Each row is a point on a tangle of strands that fork, close into loops and nearly touch. The rows are in no order.
Points whose rows are less than 1.06 apart are linked; no others are. Some points are linked to none.
vov: .11  -.02  -.12  -.08  .09  -.05  .06  -.07  -.19  .05  .03  -.08  .04  .34  .05  -.21  -.08  .31  -.24  -.01  .19  .21  .17  .15  .20  .03  -.15  .07  -.24  -.22  -.05  -.16  -.17  -.31  -.13  -.19  .19  .17  .16  .01  -.15  .00  -.09
fonas: .02  -.06  -.06  .02  .06  .07  -.11  -.01  -.03  -.07  -.08  -.04  .21  .05  -.03  .14  .01  .02  .20  -.08  -.05  .21  .44  .04  .26  -.16  .23  -.12  -.01  -.29  -.14  .36  -.04  .06  -.01  .01  -.14  .08  .01  -.14  -.02  .25  -.14
kem: -.26  .20  -.10  -.09  .29  -.28  .11  .00  .07  .10  .06  -.02  -.05  .14  -.34  -.22  -.35  -.25  -.09  .22  .27  -.25  -.12  -.03  .13  -.11  -.17  -.23  -.36  -.18  -.15  .06  .06  -.24  -.06  .17  -.10  -.11  -.18  -.03  .03  .18  -.09
Rasun: -.12  -.26  .19  -.01  -.16  -.03  -.01  -.12  -.11  .08  .36  .20  .12  -.14  .04  -.10  .26  -.03  .16  -.15  .04  .14  .26  .02  -.18  -.30  .26  .33  .18  -.11  .11  .00  .08  .24  .23  .01  .11  .20  .08  -.06  -.22  .11  -.30
rusa: -.11  .24  .04  -.44  .31  .19  .04  -.04  .18  -.10  .24  .47  .33  -.01  .13  .20  .35  .06  -.19  -.16  .15  .14  .00  .00  .33  -.33  -.05  .34  .41  .08  -.32  .41  -.05  .14  -.07  .07  .04  -.08  -.07  .04  -.26  -.07  .08
rogur: .00  .69  .09  -.02  -.01  -.32  .26  .15  .31  -.12  -.15  .09  .00  .09  .18  -.05  .33  -.14  .05  .04  -.12  -.06  -.18  -.22  -.18  .18  -.06  -.18  -.04  -.07  .05  -.05  -.14  .05  -.05  -.14  -.17  -.23  .14  -.08  -.22  -.05  .12
talo: .04  .04  -.14  -.07  -.03  -.16  .20  .16  .20  .13  -.14  .01  .05  -.08  -.19  -.09  -.34  .05  -.27  .20  .24  -.19  .12  -.18  .16  -.02  .03  -.15  .05  -.26  .08  -.25  -.13  -.14  -.02  .11  .07  -.02  .05  -.11  -.18  -.27  -.03
segu: -.15  .28  -.01  -.46  .19  -.19  .28  .08  .13  -.09  .25  .21  -.06  -.18  -.06  -.17  .20  -.27  -.14  -.11  .13  -.14  -.41  .19  -.15  -.05  -.27  .02  -.07  .20  -.13  .16  .22  .01  -.03  -.07  .11  -.15  -.30  .22  -.18  -.06  .16
sozo: -.29  -.41  -.07  .09  -.21  .00  -.24  -.15  -.34  .20  .27  -.22  -.13  -.39  -.37  -.08  -.45  -.17  -.07  .07  -.04  -.18  -.17  .08  -.29  .07  .08  .23  .09  .13  .00  -.10  .39  -.12  .02  .21  .08  .08  -.10  -.05  .26  -.09  -.07
reb: .17  .03  -.23  .16  .30  -.14  -.05  -.19  -.13  -.22  -.10  -.41  -.28  .04  .08  -.14  -.12  .07  -.13  -.12  .03  -.28  .03  .14  .04  .38  -.30  -.05  -.38  .14  -.25  .07  .02  -.35  -.31  -.07  -.24  -.15  -.38  .09  .13  .11  .05
lup: .00  -.09  -.09  -.20  .07  -.07  .14  -.07  -.17  -.05  .04  .02  .03  .33  -.17  -.18  -.40  .20  -.51  .05  .19  .13  .24  -.16  .30  .02  -.26  -.05  -.04  -.26  .03  -.24  -.15  -.23  -.22  .03  .08  .09  -.04  -.21  -.15  -.17  .17
zisi: -.06  .17  .00  .23  .36  -.04  -.17  .03  .16  .04  .28  -.11  -.10  .11  -.15  .11  -.43  -.31  -.20  .13  .30  -.44  -.02  .11  -.09  .05  .14  .04  .07  .00  -.17  -.25  -.13  -.29  -.17  -.02  -.23  -.13  .12  -.25  .28  .11  .09
bif: -.03  .09  .00  -.25  .04  -.20  .22  -.13  .31  .02  .28  .18  .10  -.41  .08  -.01  .24  -.08  -.48  .06  -.06  -.38  -.30  .06  .04  -.06  -.15  .23  .39  .27  -.15  -.19  -.09  .01  .04  .10  -.18  -.27  -.21  .15  -.32  -.51  .07
daza: .09  -.16  .07  .13  -.29  .00  -.05  .19  -.27  -.03  -.39  -.21  .19  -.12  .04  .09  -.31  .12  .08  .17  -.41  .42  .13  -.10  .26  -.04  .13  -.24  -.04  -.16  -.03  .06  -.04  .17  .03  .10  -.17  -.01  -.04  -.06  -.04  -.25  .08
bibuf: .12  .36  -.03  .00  .18  .10  -.10  -.27  .24  -.13  .01  .22  .15  .13  .10  .22  .57  -.10  -.23  -.05  .18  -.26  .14  -.16  .12  -.05  -.09  -.04  .36  .24  -.08  .13  -.12  .36  .06  .03  -.19  -.23  .13  .03  -.12  -.04  .12
pudi: .10  .33  -.24  -.03  .15  .05  -.11  .04  .05  .04  .07  .12  -.05  -.05  -.04  .06  -.13  -.01  -.06  -.16  .23  -.10  -.16  .16  -.25  .19  .21  .21  .16  .06  -.06  -.13  .06  -.07  -.14  -.29  .26  .12  .44  -.08  .32  -.09  .14
Paf: -.03  .25  -.42  -.18  .13  .12  .00  .09  .06  .29  .09  .19  -.02  -.01  -.14  -.04  -.06  .10  .21  .04  .26  -.05  -.39  .15  -.23  .11  .05  .13  -.04  .18  -.09  .10  .19  .01  -.07  -.23  .47  .09  .27  .19  .32  -.14  -.11
mur: .01  .68  .02  -.03  -.04  -.35  .21  .29  -.02  -.24  -.29  -.03  .13  -.01  .09  .00  -.06  -.23  .03  .08  -.32  .16  -.27  -.10  -.20  .29  -.06  -.26  -.05  .03  -.07  .08  -.01  .18  -.13  -.13  -.13  -.31  .07  -.08  -.13  -.25  .29
vaveb: .11  -.26  -.18  .22  -.28  .27  -.20  -.02  -.30  .10  -.17  -.06  .03  .12  .03  .07  -.03  .09  .28  -.12  -.16  .21  .20  .05  -.10  .13  .21  .05  .13  .01  .20  .03  .14  .24  -.02  -.14  .36  .25  .23  -.06  .23  .06  .01
Furu: .10  -.08  .36  .07  -.31  -.35  .16  .18  -.16  -.20  -.06  -.09  -.06  .11  .24  -.14  .09  .23  -.09  -.07  -.19  .35  .06  -.12  .21  -.12  .23  .06  -.18  -.33  .21  -.30  -.19  -.16  .00  .00  -.12  .07  .20  -.13  -.31  .22  -.10
kadef: .09  .26  -.06  .18  .07  .14  -.13  -.24  -.04  .09  .05  -.02  .15  .32  .03  .11  .23  -.12  -.02  .23  .04  -.23  .08  .08  .04  .13  -.20  -.02  .10  .31  -.06  -.02  -.19  .26  .11  -.07  -.29  -.30  .12  .05  .20  -.03  .02
kala: .02  -.17  .27  .02  -.24  .17  -.04  .06  .00  -.18  .10  .04  -.01  .25  -.09  -.16  -.18  -.19  -.06  -.24  -.28  .10  -.12  .09  .03  .08  -.09  -.06  .26  .12  .28  -.40  -.24  .20  -.29  -.13  .24  .12  -.25  -.05  .15  -.06  .26
febe: .04  -.02  .26  .04  .07  .03  .06  .01  .29  -.02  -.16  -.05  .11  -.18  .12  .06  .13  -.06  .43  -.01  -.29  -.06  .13  -.14  -.17  -.03  -.05  -.50  .30  .06  -.03  .39  -.15  .16  .10  .00  -.16  -.20  -.43  .22  -.17  -.32  -.13
rizo: .11  -.08  .12  .09  -.19  -.05  -.11  .05  -.17  -.20  -.31  -.08  .21  -.06  .13  .29  .12  .14  .17  -.06  -.24  .51  .37  -.08  .15  -.20  .32  -.23  .02  -.22  -.07  .45  .11  .38  .09  .00  -.16  .00  .08  -.03  -.17  -.06  -.05
mizos: -.03  -.32  .20  -.05  -.31  -.15  .03  -.17  -.24  .00  .23  -.01  .00  .00  .06  -.18  .09  .17  -.13  -.07  -.09  .34  .23  -.09  .05  -.27  .08  .28  -.15  -.26  .16  -.15  .02  -.11  .24  .16  -.12  .15  .18  -.14  -.17  .33  -.12
Disog: .13  -.11  -.06  .06  -.18  -.17  -.08  -.03  -.07  -.09  -.12  -.07  -.08  -.37  .05  .08  .22  .09  -.15  -.01  .00  -.05  -.03  -.01  .05  -.02  .17  .04  -.11  .04  .03  .02  .22  .11  .14  .08  -.12  .00  .08  .13  .00  .02  .08
Gir: -.02  .41  .23  .26  -.13  -.23  .03  .18  .02  -.07  -.31  -.28  -.01  -.05  .05  .03  -.27  -.09  .32  .04  -.47  .18  -.13  -.22  -.26  .29  .04  -.17  -.05  -.11  -.09  -.03  -.03  .03  -.03  -.07  -.32  -.20  .10  -.23  .08  -.12  .14
lufiv: -.22  -.37  -.49  -.02  .22  .37  -.24  -.34  -.20  .21  .19  -.08  -.09  .06  -.24  .17  -.09  .06  -.01  .15  .50  -.15  -.02  .27  -.15  -.12  .09  .26  -.08  .11  -.08  .37  .37  -.07  .05  .04  .20  .06  -.11  .14  .19  .13  -.29
zizot: .07  .09  .09  .35  -.17  .20  -.08  .18  .04  .18  .01  -.01  -.05  .01  .07  .01  -.18  -.09  .16  .09  -.10  -.17  -.43  .19  -.16  .21  .11  .12  .04  .17  .18  -.62  -.14  -.05  -.01  -.18  .20  .09  .26  .10  .35  -.15  .09
pusuf: -.03  .39  -.02  .31  -.14  -.26  .02  .05  .03  .32  -.20  -.01  .09  .16  -.07  -.06  -.05  -.09  .27  .33  -.02  -.08  .10  -.14  -.10  .09  -.05  -.22  -.30  -.08  -.07  -.08  .12  .20  .30  .08  -.19  -.23  .32  .04  .03  .10  -.27
nudok: .01  .06  -.03  .27  -.11  .07  -.16  -.11  -.17  .20  .14  -.05  -.07  .03  .04  .02  -.04  -.04  -.07  .25  -.02  -.14  -.53  .33  -.04  .14  -.05  .27  -.16  .35  -.08  -.39  -.02  -.02  .18  .01  -.15  -.12  .39  .21  .46  -.04  .07
Kir: -.07  -.46  .16  .21  -.43  -.19  -.16  .01  -.34  .11  -.03  -.28  -.27  -.42  -.09  -.12  -.21  -.02  .03  .02  -.38  -.07  -.16  -.06  -.22  .12  .08  .05  -.13  .08  .22  -.15  .35  -.09  .11  .23  .07  .08  -.21  .05  .16  .01  .00
Zalad: .04  -.37  -.06  .22  .17  .04  -.08  -.06  .14  -.01  -.05  -.18  -.03  -.01  -.01  .03  -.05  .02  .19  -.01  .05  -.15  .28  .15  .21  -.11  .20  -.05  -.13  -.25  -.12  .06  -.25  -.33  -.03  .12  -.23  .13  -.07  -.01  .05  .40  -.21
Beg: .13  .21  .22  .21  .14  .13  .00  .10  .26  .16  .04  -.05  .06  .28  .09  -.03  -.12  -.02  .07  .21  .04  -.17  .02  .13  .07  .00  -.05  .06  .02  -.04  -.07  -.36  -.67  -.40  -.08  -.17  -.27  -.02  .07  -.09  .06  -.01  -.04
Ped: .12  .03  .19  .49  .09  .30  -.09  .22  .12  .23  .03  -.11  -.07  .36  .12  .10  -.33  -.07  .27  .29  .08  -.18  -.10  .13  -.04  .10  -.01  .09  .01  -.02  .12  -.52  -.45  -.36  .03  -.14  -.09  .08  .29  -.09  .29  .05  -.02
kot: .19  -.15  .34  .20  -.43  -.24  .08  .29  -.06  -.15  -.29  -.21  -.29  -.10  .28  -.09  -.05  .24  -.04  -.09  -.39  .22  -.05  -.32  -.03  .20  .22  -.03  -.14  -.23  .41  -.44  -.02  -.15  .04  .00  .15  .10  .15  -.13  -.14  .03  .09
gove: -.01  .12  .05  -.38  .38  .41  .02  -.13  .36  .12  .12  .29  .06  .00  -.05  -.06  .28  .20  .35  -.16  .04  -.04  .02  -.13  -.03  -.07  -.25  .12  .19  .13  -.05  .24  -.27  -.31  .08  -.03  -.07  .14  -.12  -.03  .18  .17  .05
labu: .03  .07  -.31  .09  .31  .19  -.22  -.06  -.02  .06  .34  -.06  -.16  .31  -.03  .10  -.13  -.05  -.06  -.09  .45  -.20  .01  .29  -.26  .10  .12  .24  .05  .08  .02  -.05  -.08  -.21  -.22  -.37  .27  .27  .29  -.11  .36  .04  -.03
roba: -.09  -.02  .06  -.47  .09  .02  .16  .14  .21  -.28  .07  .33  .13  -.15  .14  .17  .35  .09  -.21  -.38  .13  .28  .14  -.22  .10  -.27  .01  .14  .41  -.06  -.03  .35  .13  .36  -.08  .04  .26  .15  .01  -.07  -.38  -.11  .15
vule: -.01  -.25  -.12  .29  .23  -.16  -.03  -.04  -.09  -.19  .01  -.41  -.21  .27  -.02  -.13  -.31  -.02  -.08  -.01  .12  -.32  .08  .17  .15  .29  -.08  -.15  -.33  -.04  -.08  -.10  -.11  -.43  -.34  .01  -.04  -.07  -.42  -.01  .00  .21  -.15
Mitep: .04  -.31  .37  .29  -.31  -.21  -.05  .21  .04  .06  -.09  -.26  -.26  -.25  .07  -.09  -.31  -.01  .21  -.04  -.37  -.02  -.06  -.15  -.15  .08  .37  -.13  -.07  -.15  .31  -.37  -.09  -.22  .00  .08  .18  .09  -.07  -.11  .06  -.02  -.09
Dapu: -.04  .29  -.06  -.16  .08  -.36  .25  .09  -.05  .01  -.10  -.07  -.15  .18  -.12  -.32  -.15  -.08  -.09  .07  .01  -.07  -.18  -.13  -.02  .22  -.38  -.24  -.46  -.07  -.03  -.04  .12  -.17  -.04  .06  -.04  -.12  -.11  -.01  -.06  .11  .07
Gasaz: -.21  -.32  -.38  .11  .26  .26  -.14  -.30  .01  .11  .34  -.20  -.35  .35  -.02  .13  .01  -.01  .03  .20  .56  -.35  .04  .20  -.27  -.10  .00  .26  .01  .08  .14  .02  .02  -.18  -.02  -.08  .19  .21  .05  -.03  .25  .10  -.24
Monam: -.04  -.10  -.39  -.16  .10  .31  -.04  -.12  -.19  .20  .02  .01  .01  .01  -.14  -.01  -.17  .14  -.03  .09  .23  .03  -.20  .24  .11  .02  -.16  .08  -.15  .15  -.11  .14  .21  -.16  -.11  -.02  .20  .04  -.13  .21  .23  -.12  -.08
sofu: .11  .05  -.24  .33  .12  .09  -.19  -.21  -.28  -.02  -.17  -.40  -.09  .34  .06  -.05  .10  .09  -.06  .14  -.03  -.22  .00  .18  .09  .40  -.33  -.08  -.37  .31  -.15  .02  .03  -.07  -.13  -.10  -.23  -.25  -.25  .23  .19  -.02  -.07
sele: -.13  .22  -.07  -.24  -.08  -.18  .25  .14  .11  .10  -.09  .11  .03  -.13  -.27  -.15  -.24  -.16  -.09  .18  -.03  -.08  -.11  -.32  -.11  .08  -.27  -.26  -.03  -.05  .06  -.08  .24  .10  .01  .22  .04  -.15  -.08  -.07  -.08  -.22  .13
riv: -.13  .34  .06  -.21  .33  .05  .10  -.04  .21  .07  .21  .27  .09  -.14  -.07  -.03  .19  -.31  .01  .13  .14  -.31  -.34  .16  .06  -.20  -.26  -.05  .06  .19  -.20  .19  -.06  -.04  -.02  -.01  -.15  -.28  -.40  .25  -.10  -.04  .02
Gudu: .10  .22  -.18  .15  .13  .35  -.17  -.21  -.25  -.01  -.05  -.10  .05  .52  .05  -.03  .11  .02  .08  .09  -.07  -.03  -.05  .16  .10  .28  -.40  -.07  -.15  .41  -.08  .04  -.12  .12  -.12  -.18  -.07  -.14  -.02  .10  .36  .03  .11
vipa: -.07  .07  -.18  -.45  .10  -.05  .24  -.29  .01  .11  .38  .38  -.01  .18  .01  -.18  .15  .18  -.40  -.06  .35  .21  .09  .11  .13  -.22  -.16  .20  -.17  -.06  -.13  .10  .10  .10  .06  -.06  .24  -.03  .15  .13  -.33  -.07  -.14
netu: .07  -.35  -.20  .34  -.28  .34  -.28  .08  -.53  .29  -.17  -.18  .19  .05  -.01  .12  -.31  .12  .20  .18  -.23  .21  -.03  .25  -.05  .09  .14  .16  .10  .03  .00  -.03  .16  .11  .03  -.08  .33  .20  .14  .09  .21  -.18  -.17
Zeg: -.13  -.05  .34  -.09  -.15  -.38  -.02  .14  .16  -.44  -.04  .05  -.32  -.21  .21  .11  .58  -.12  .03  -.27  -.04  .08  -.13  -.15  -.12  -.16  .29  -.01  -.15  .02  .31  .02  .25  .14  .10  .16  -.13  .02  .07  .01  -.09  .41  .19
Vir: -.04  -.34  -.11  .01  -.28  .29  -.25  -.20  -.24  .08  -.04  .08  .10  -.08  -.10  .09  .10  .06  .21  -.10  -.14  .07  .13  .00  -.13  .17  -.04  .13  .30  .31  .11  .24  .37  .44  .11  .03  .27  .05  -.16  .05  .22  -.02  .01
numod: .13  .39  .12  .00  -.20  -.21  .23  -.06  .18  -.07  -.06  -.12  -.06  -.01  .20  -.18  .39  .12  .12  -.04  -.36  -.12  -.06  -.23  -.38  .36  -.28  -.05  .12  .17  .11  -.05  -.15  -.03  .00  -.22  -.17  -.19  .02  .05  -.20  -.17  .07
dazub: .00  .13  .21  -.10  .17  .29  .01  -.24  .21  .05  .12  .13  .12  .16  .03  -.07  .43  .02  .36  -.15  -.05  -.09  .30  -.09  -.12  -.02  -.27  -.03  .32  .14  .03  .28  -.25  .05  .05  -.15  -.11  -.04  -.26  .00  -.03  .11  -.10
gugap: -.07  .24  .13  .25  -.26  -.30  .02  -.03  .00  .14  -.09  -.09  .09  -.03  .00  -.07  -.10  -.15  .29  .11  -.32  .00  .23  -.27  -.31  .14  .11  -.17  .04  -.09  -.02  .06  .08  .29  .20  -.01  -.21  -.24  .14  -.17  -.12  -.14  -.16
Tuz: -.06  -.22  .35  .16  -.09  .00  -.06  -.03  -.06  -.03  .06  -.19  .04  -.06  -.01  -.09  -.04  -.03  .09  .07  -.28  .07  .06  .02  .22  -.13  .04  -.03  -.07  -.04  .01  -.05  -.32  -.27  .00  .10  -.38  -.09  -.27  -.05  -.01  .11  -.07
bapuv: .11  -.01  .13  .21  -.20  -.51  -.06  .02  .01  -.20  -.05  -.06  -.33  -.13  .11  .04  .29  -.02  -.10  -.10  .04  -.20  .00  -.06  .04  .02  .38  -.07  -.37  -.08  .16  -.04  .17  .01  .16  .09  -.15  -.04  .16  .01  .00  .44  -.04
siruv: .10  -.04  .25  -.13  .07  .17  .17  .22  .25  -.08  -.44  .12  .12  -.29  .05  .25  .18  .12  .46  -.01  -.14  .22  .09  -.28  -.19  -.11  -.13  -.38  .21  .03  .05  .47  .07  .19  .24  .22  -.14  -.05  -.21  .11  -.13  -.09  .09
bem: -.17  .41  -.08  -.19  .41  -.05  .08  -.10  .07  .08  .12  .24  .21  .00  -.21  .02  -.05  -.27  .05  .15  .29  -.10  -.01  .06  .05  -.21  -.20  -.24  -.15  .00  -.31  .47  .17  -.01  .05  .12  -.10  -.27  -.24  .12  -.10  .13  -.09
luto: -.03  -.41  -.05  .17  .02  -.14  -.09  -.05  -.06  .01  .11  -.35  -.33  -.05  -.19  -.14  -.36  .01  -.12  -.06  .03  -.38  .03  .05  -.07  .17  .05  -.05  -.08  -.04  .12  -.18  .06  -.45  -.28  .11  .11  .04  -.33  -.06  .05  .11  -.10
Lor: .23  .19  -.08  -.08  -.30  -.07  .20  -.11  .02  -.01  -.16  .09  .05  .11  .13  -.15  .30  .29  -.07  -.04  -.13  .04  .14  -.22  -.15  .31  -.31  -.01  .11  .07  .08  -.02  .10  .34  .11  -.15  .07  -.11  .16  .07  -.18  -.28  .02
Nomip: .04  .24  -.05  .45  -.17  -.02  -.13  .10  -.01  .23  -.37  .03  -.05  .17  -.08  .15  -.04  -.13  .18  .32  .04  -.05  -.13  -.07  .05  .07  .19  -.19  -.36  -.04  .12  -.18  .20  .31  .31  .16  -.07  -.13  .43  .01  .36  .19  -.06
Zap: -.01  .17  .12  -.47  .30  .41  .07  -.06  .33  .17  .18  .53  .23  -.09  .06  .06  .37  .22  .11  -.09  .12  .15  -.14  -.07  .13  -.30  -.15  .33  .38  .13  -.21  .22  -.19  -.02  .17  .00  .01  .05  .02  .08  .03  .06  .07
Dafa: -.13  .21  .03  -.09  -.02  -.16  -.08  -.17  -.03  -.30  .12  .07  .14  .12  .01  .10  .22  -.22  -.39  -.08  -.10  -.04  .22  -.17  .07  -.02  -.04  -.01  .36  .06  -.10  .15  .02  .41  -.17  .05  -.20  -.28  .00  -.24  -.24  -.18  .18
fevan: .05  -.44  -.10  .00  -.24  .43  -.02  -.16  -.08  .00  .14  .13  -.04  .29  -.07  -.05  .10  .05  -.11  -.15  -.04  -.03  -.05  .23  .11  -.01  -.20  .13  .19  .20  .35  -.29  -.05  .22  -.06  .07  .37  .21  -.14  .10  .15  -.04  .07
Rusus: -.08  -.48  -.11  .17  -.20  .04  -.21  -.11  -.29  .05  .30  -.14  -.06  -.30  -.12  .07  -.40  -.12  -.32  .02  .12  -.14  -.09  .26  -.11  -.09  .29  .34  .20  .02  .08  -.32  .19  -.14  -.06  .11  .18  .13  .10  .00  .18  -.11  -.01
kuluv: .13  -.16  -.12  -.18  -.30  .21  .09  -.26  -.07  -.01  .06  .18  -.06  .15  .11  -.17  .28  .33  -.06  -.33  -.16  .18  .02  -.01  -.12  .17  -.21  .30  .17  .14  .20  -.21  .01  .22  .05  -.13  .27  .23  .19  .00  .03  -.10  .09
Buk: .20  .10  -.12  -.16  .09  .12  .23  .40  .12  .06  -.65  .10  .13  -.19  -.06  .18  -.04  .19  .40  .11  .02  .27  .13  -.35  -.02  .01  -.15  -.32  -.30  -.10  -.12  .40  .22  .14  .27  .23  -.02  -.02  -.01  .14  -.11  .04  .01
Lifu: .06  .27  .14  .02  .30  .08  .13  .13  .33  -.02  -.22  .03  -.01  .25  -.09  -.12  -.39  .04  .09  .10  .09  -.05  .04  -.14  .16  .03  -.16  -.27  -.19  -.31  -.12  -.27  -.49  -.46  -.23  -.04  -.20  .18  -.01  -.20  .08  .19  .12
lizas: .01  -.14  -.02  -.34  -.08  .08  .18  .04  .15  .04  .15  .42  .20  -.29  .07  .05  .21  .17  .05  -.24  .13  .29  .17  -.08  -.05  -.31  .19  .27  .32  -.13  .01  .16  .18  .31  .17  .04  .34  .24  .16  -.03  -.30  -.07  -.12
tenab: .04  -.06  .31  .30  -.20  -.30  .09  .29  -.12  .15  .10  -.07  .05  .21  .19  -.16  -.14  .10  .03  .12  -.07  .12  -.01  .15  .18  -.08  .34  -.02  -.26  -.34  .20  -.37  -.34  -.20  .06  -.16  .11  .07  .20  -.06  -.27  .16  -.35
Rarul: -.23  .10  .03  -.30  .23  .11  -.13  -.17  .19  -.20  .11  .18  .10  -.17  -.07  .24  .17  -.24  -.26  -.21  -.04  -.12  .13  -.38  .18  -.14  -.16  .07  .56  .09  -.12  .31  .07  .29  -.08  .31  -.15  -.07  -.14  -.29  -.12  -.13  .30
Rok: -.09  -.26  -.01  -.24  -.03  .30  -.12  -.37  .03  -.01  .11  .12  .08  -.14  -.19  .03  .14  -.02  -.10  -.11  -.05  -.04  .28  -.32  .01  -.04  -.19  .03  .49  .16  .09  .21  .19  .31  .08  .23  .04  -.02  -.22  -.15  .02  -.12  .11
noz: .12  .06  -.25  .28  -.07  .10  -.23  -.05  -.18  .11  -.24  .05  .10  -.14  .04  .26  .04  -.02  -.24  .37  .17  -.15  -.37  .25  .26  -.04  .07  -.02  -.34  .34  -.14  -.15  .17  .17  .17  .18  -.25  -.20  .19  .36  .38  .00  .10
nume: .18  .23  -.19  -.03  .00  -.11  -.01  .08  -.11  -.05  -.23  .05  -.05  -.32  .15  .13  .24  .11  -.16  .08  .13  .02  -.40  .21  .09  .04  .08  .06  -.37  .24  -.19  .04  .29  .06  .13  -.06  -.12  -.06  .28  .32  .23  .05  .19
Teli: .09  -.36  -.05  -.15  -.19  -.12  .04  -.23  .00  -.05  .04  .03  -.21  -.13  .03  -.06  .20  .24  -.39  -.13  .11  -.01  .23  -.19  .05  -.17  .07  .10  -.07  -.15  .20  -.10  .13  -.18  .14  .26  -.05  .14  .04  -.04  -.10  .15  -.01
Tirob: .05  .19  -.08  -.37  -.12  -.08  .29  -.03  -.13  .06  .13  .26  .08  .30  .10  -.22  .12  .33  -.13  -.11  .09  .52  .04  .05  .11  -.08  -.17  .15  -.28  -.18  -.06  -.03  .01  .14  .07  -.17  .27  .16  .36  .05  -.22  .05  -.09
sito: .04  -.35  .11  .20  -.14  .17  -.09  -.04  -.27  .00  -.27  -.27  .04  .01  -.03  .00  -.16  .04  .02  .24  -.30  .06  .09  .04  .42  -.03  -.10  -.23  -.25  .01  .06  -.06  -.11  -.12  .01  .23  -.22  -.08  -.44  .10  -.01  -.05  .00
dima: -.23  -.40  -.13  .17  .23  .14  -.08  -.13  .12  .12  .36  -.16  -.13  .23  -.11  .04  -.18  -.20  .10  .09  .42  -.36  .26  .22  -.09  -.20  .13  .19  -.03  -.12  .04  .02  -.11  -.25  .03  .06  -.03  .17  -.02  -.18  .11  .31  -.30
Kobiv: .07  -.38  -.35  .46  -.10  .27  -.19  .13  -.25  .22  -.26  -.31  .16  .10  .04  .24  -.29  .06  .13  .38  .06  -.03  .16  .23  .12  .01  .35  -.08  .01  -.15  .07  .04  -.07  .03  -.01  -.06  .19  .15  .05  .14  .03  -.20  -.33
rir: -.14  -.13  .26  -.31  .08  -.13  .08  .12  .19  -.41  .08  .22  -.17  -.28  .18  .09  .60  -.09  -.05  -.42  .12  .16  -.07  -.13  -.10  -.27  .07  .09  .11  .05  .17  .14  .24  .17  .08  .13  .06  .16  -.02  .08  -.30  .22  .13
fos: -.16  .13  -.05  -.56  .09  -.24  .24  -.17  .07  -.03  .43  .28  -.05  -.16  .00  -.18  .23  .05  -.27  -.26  .18  .12  -.20  .08  -.24  -.11  -.16  .33  -.01  .06  -.17  .15  .19  .01  .06  -.11  .21  .04  .05  .05  -.24  -.07  .01
pigu: -.15  -.12  .33  -.20  .19  -.12  .02  .16  .34  -.29  .16  .06  -.09  -.25  .21  .04  .41  -.26  -.02  -.31  -.04  -.04  -.09  -.01  .02  -.32  .32  -.07  .28  -.04  .13  .14  -.12  .04  -.13  -.07  .07  .14  -.23  -.01  -.24  -.05  .05
dul: .01  .08  .01  -.11  .27  -.16  .18  .36  .13  -.22  -.32  -.14  -.08  .00  -.07  -.02  -.28  -.09  .21  -.03  -.01  .15  .02  -.05  .17  -.02  .02  -.32  -.42  -.32  -.17  .11  -.18  -.27  -.17  .00  -.16  .09  -.18  -.12  -.05  .26  .17
gabin: .05  .27  -.17  -.25  .38  -.11  .24  .53  .16  -.10  -.44  .00  .04  -.23  -.12  .16  -.17  -.15  .26  -.01  .06  .21  -.07  -.13  -.02  -.07  -.03  -.32  -.43  -.15  -.21  .38  .09  -.09  .03  .11  -.16  -.03  -.03  .00  -.08  .13  .14
Tum: .06  -.30  .04  .05  -.11  .01  -.24  .07  -.21  -.15  .28  -.09  .03  -.34  -.09  .10  -.60  -.09  -.37  -.18  -.08  .10  .02  .10  -.11  .12  .32  .22  .41  -.08  -.04  -.33  .11  -.22  -.29  -.21  .15  .22  .02  -.20  .06  -.22  .22
Bofi: -.08  -.05  .30  -.07  .20  .01  .01  -.08  .35  -.14  .08  .05  .01  .00  .11  .03  .38  -.15  .22  -.20  -.07  -.08  .31  -.04  -.04  -.22  .02  -.24  .26  -.09  .02  .39  -.23  .14  -.03  -.07  -.06  -.05  -.43  .03  -.35  -.05  -.15
petur: .04  -.39  .06  .47  -.12  -.03  -.15  .24  -.28  .09  -.13  -.31  .00  .19  .11  .06  -.38  -.03  -.01  .16  -.01  -.02  .05  .32  .23  .00  .38  -.23  -.09  -.28  .16  -.21  -.19  -.19  -.12  -.12  .18  .12  -.01  .08  -.08  .04  -.25
fize: .02  .23  -.15  -.21  -.11  .07  .07  .09  -.22  .09  .00  .11  .32  .01  -.10  -.06  -.20  .17  .12  .00  -.18  .35  -.04  .00  .02  .09  -.11  .12  .10  .10  -.21  .19  .08  .19  -.03  -.15  .12  -.07  .08  -.01  .02  -.23  .02
bude: -.06  -.01  .18  -.13  -.07  .12  -.06  .13  .05  -.14  .05  .00  .01  -.23  -.13  .04  -.30  -.13  .02  -.16  -.23  .20  -.11  -.06  -.02  -.04  .18  .00  .31  -.07  .02  -.12  -.10  -.07  -.21  -.12  .05  .18  .03  -.23  .12  -.10  .30

How many points has the smallest loop of links through each point below? Write - if it is on no loop.
Gasaz: 6
talo: 12
pigu: 8
Zeg: 9

A piece is two or more points that can be reached from each other along the links. Count, over all rows, the pieces, the separate loops (a circle has one, a figure eight two, a Y none), the forks (points with three links) and the tips (points with one).
pieces: 3
loops: 6
forks: 8
tips: 2
